Each scene shows the same named points in several views. A view is turned or mirrored, shifted and resized as a whole, has a little noise and may leave points out.

Scene 1
View 1
tov: [  4  14   5   4   0   7  -2 -13   5  -2 -20 -23  -5 -28 -33  -6  18 -27
  14 -11]
Puf: [-12   8 -16   9 -12 -13   2   3  43  -3 -19 -30 -10 -34 -43   1   7 -10
  16  -6]
puzer: [  0  10  20   1  -5  26  10 -13  18   6 -25 -18   6 -18 -23 -21  11 -31
  -1 -10]
luga: [ -2   7 -18   2  -9  -2   0  10  13  -7 -10 -18  -7 -26 -33  -6   6  -5
  12 -12]
mupi: [ -4  -8  -4  12  -7  -2   7  10  48  -5 -22 -20  -3 -22 -32  -9  -6  -3
   2  -7]
tedo: [ 29  -5  -3  -2   4  13   1  17 -13 -33 -13   5 -10 -15  -5 -15  -5   4
   4 -22]
nis: [ 22   7  16   3   0  18  10   1  15 -37 -27   2 -13 -24  -7 -19   5 -15
   7 -24]
butur: [-12  13 -21   2 -21  -5   9  16  39 -18 -14 -18 -11 -33 -31  -9   5  -1
  14 -15]
Kopeb: [ -9  -3 -10   5 -11   8   9  13  34   6 -14 -20   3 -16 -31 -14  -5  -3
  -3  -5]
nadi: [ -4  18 -23 -12 -23  13  11  19   6 -17  -3  -5  -6 -24 -17 -21   7  -1
  11 -22]
vudi: [  6   0  37   6   7  35  10 -22  11  20 -30 -20  14  -9 -21 -23  10 -40
 -12  -6]
Vikuv: [ -8  -1 -23   4  -7  -7  -5   9  12  15  -6 -28   1 -22 -44  -1   4  -5
   7  -2]
gonud: [ 10   4   5  -4   0  27   3  -2 -16   4 -12 -12   7 -11 -18 -19   9 -20
  -1 -11]
rofep: [ 13   6   5   1   7  12  -6  -9 -14   1 -16 -18   0 -20 -27  -6  14 -23
   9 -11]
Ris: [  2  -2  12  16  -4   3  11   0  53 -17 -33 -16  -7 -26 -25 -10  -3 -12
   3 -11]
kubit: [  9 -24 -14  14   8  -4  -8  16  11   7 -13 -20   2 -11 -34   0 -14   7
  -4   0]
View 2
butur: [ -3  -7  -6 -55  22  15  31 -15 -23  -4 -22   3 -24  20  -1  22 -44   9
  32   1]
nadi: [ 13   3  17 -65  47  18   5  21   8  30 -40  19 -16  -4   6  17 -19   1
   9 -10]
nis: [ -1   8  48 -23  -9   8  -9  28  22  -6 -66  63   4   0   0 -18 -21  26
  29  29]
luga: [ 10  -6   0 -53  17  24   6   7  -2 -16  -4   7 -21  15  14   2 -19   5
   6   2]
rofep: [ 22   2  19 -54 -13  23 -16  45  32 -28  -4  24  -3  17  23 -38  18  16
 -15  15]
vudi: [ 58  25   3 -50 -33  -4  -4  52  26 -32 -49  28  35  67   1 -81   2  53
 -36  46]
tov: [  9  -5  13 -64 -24  16  12  37  23 -38  -4  12  -6  29   7 -30   9  25
   9  14]
mupi: [ 17   4 -18 -26   3  12   9 -23 -29 -29 -25  17 -11  42   8  -8 -55  17
   6  28]
Kopeb: [ 34  10 -23 -42  18  10   6  -9 -24 -12 -26   5 -10  43  11 -10 -44  15
 -15  17]
Ris: [  7   5   0 -21 -19   4  18 -15 -21 -33 -46  32   0  44  -6 -20 -52  36
  27  41]
tedo: [  4   4  45 -12  15  29 -45  22  23  -3 -31  61 -14 -24  29  -3 -14  -3
   7  15]
kubit: [ 32   4 -17 -16  11  33 -40 -15 -15 -39  14  19 -21  22  42 -15 -35  -1
 -33  23]
Vikuv: [ 25  -5 -24 -60  15  28   3  -1 -13 -30  23 -13 -28  31  27  -7 -16   2
 -19  -1]
puzer: [ 38  16   6 -60 -15   0  14  39  17 -18 -46  19  17  51  -6 -49  -4  43
 -11  27]
View 3
rofep: [ -5   2  -2   8  -1   1  20   7 -13   6 -11  24 -14  14 -20  10   3 -15
   5  -6]
gonud: [ 10  17  -8  18  -4   3  16  -2 -14   4  -9  17 -18   9 -23  11   0 -24
  -7  -2]
vudi: [ 20   8  -2   0  -6  13  13 -30 -10   0  12  39  10   9 -50  15  -2 -12
  -8   9]
butur: [-15  -1   7  15  29  18   2  14 -14 -28  12 -19   1  -7   4  14  19 -35
  32  -8]
Vikuv: [-23  19  15   7  15   8  11  14 -14  -4  -7  -4   8   0   8  37   3 -16
  15  -4]
tov: [-14 -10   0   9   8   9  14   7 -15  -6  -3  23  -3  13 -24  13   7 -13
  17  -4]
nadi: [ -3  12  -8  34  16   9   6  15 -19 -20  -1 -15 -25  -2  -2   7  14 -46
  14  -6]
Puf: [-28  -4  17   2  27  19   4  12 -14 -23  10  -5  17  -2   2  26  13 -18
  34  -6]
mupi: [  0   8  12  -7  22  19   7  -2  -5 -16  19 -11  17 -10   2  15  14 -22
  22  -8]
Ris: [ 11  -1   6 -12  21  22   7 -10  -2 -18  27  -4  15 -10 -11   1  18 -23
  20  -8]
Kopeb: [ -1  22   9   6  17  16   5  -5  -9 -15  12 -10  13  -9  -1  24   9 -28
  11  -2]
kubit: [ -1  28  15 -15   9   4  19   7  -1  10  -1 -10   6  -6  18  20   3 -13
   5 -15]
tedo: [ 16   4 -11   1   7  -2  22  15  -5   5  -4  -6 -33   2   4 -19  17 -32
   6 -22]
View 4
butur: [ -4 -19  -7   8   7  11  27  -2 -19  -4 -28 -11  -2   6 -11 -10 -21  -6
 -32 -12]
Puf: [ -6 -17 -16  10  -7  27  24  -2  -4   0 -44 -18  15  11   1  -7 -13 -23
 -26 -24]
nis: [  4  -9  14  13 -29 -35  -8 -37  -3  -9 -13  -3 -24   7 -12   6   7  -8
 -23  26]
tedo: [ 15 -11   2   4 -16 -22  -8 -28 -19   8   7   9  -4   8   1  22  21  21
 -18  30]
vudi: [-24  34   4   8 -61 -39 -24 -24  51  15 -40 -31  20 -13   8  -1  -9 -12
 -10  20]
kubit: [  4  -4 -27 -14 -17   6  13  -3   7  15  -6  -6  52   7  16  16  16   9
 -36  10]
rofep: [ -3   9  -1  16 -30  -4 -24 -20   7  26 -29 -11  10   0  12  17   9   8
   4  10]
luga: [ -2 -10  -9  10   0  18  12  -2 -15  13 -28  -9  11   3   0   2 -11   7
 -15  -9]
Kopeb: [-12   1 -14  -6  -9  -5  22   2   9   5 -23 -19  30  -3   0  -7 -21   0
 -38   1]
gonud: [ -9  22   4  10 -27 -24 -24 -15  12  28 -18 -11  11 -11   8  11  -4  23
  -2  22]
puzer: [-20  20   5  12 -39 -25 -12 -18  29  11 -40 -25   7 -10   0  -5 -18  -8
 -12   9]
Vikuv: [ -6  -1 -22   2  -5  26  10   7   0  24 -31 -15  37   1  15   6  -7  10
 -16 -12]
mupi: [ -5 -11 -16  -5 -17  -1  27  -7   8  -8 -25 -15  23   7  -2  -6  -9 -18
 -44  -1]
Ris: [ -5 -13  -5   2 -30 -15  21 -21  14 -18 -29 -18   6  11  -7  -9  -6 -35
 -43   3]

Which points are out of place in each view (at most two, in the order of its rows)? Write - if all are in place.
view 1: tedo
view 2: -
view 3: Ris
view 4: luga
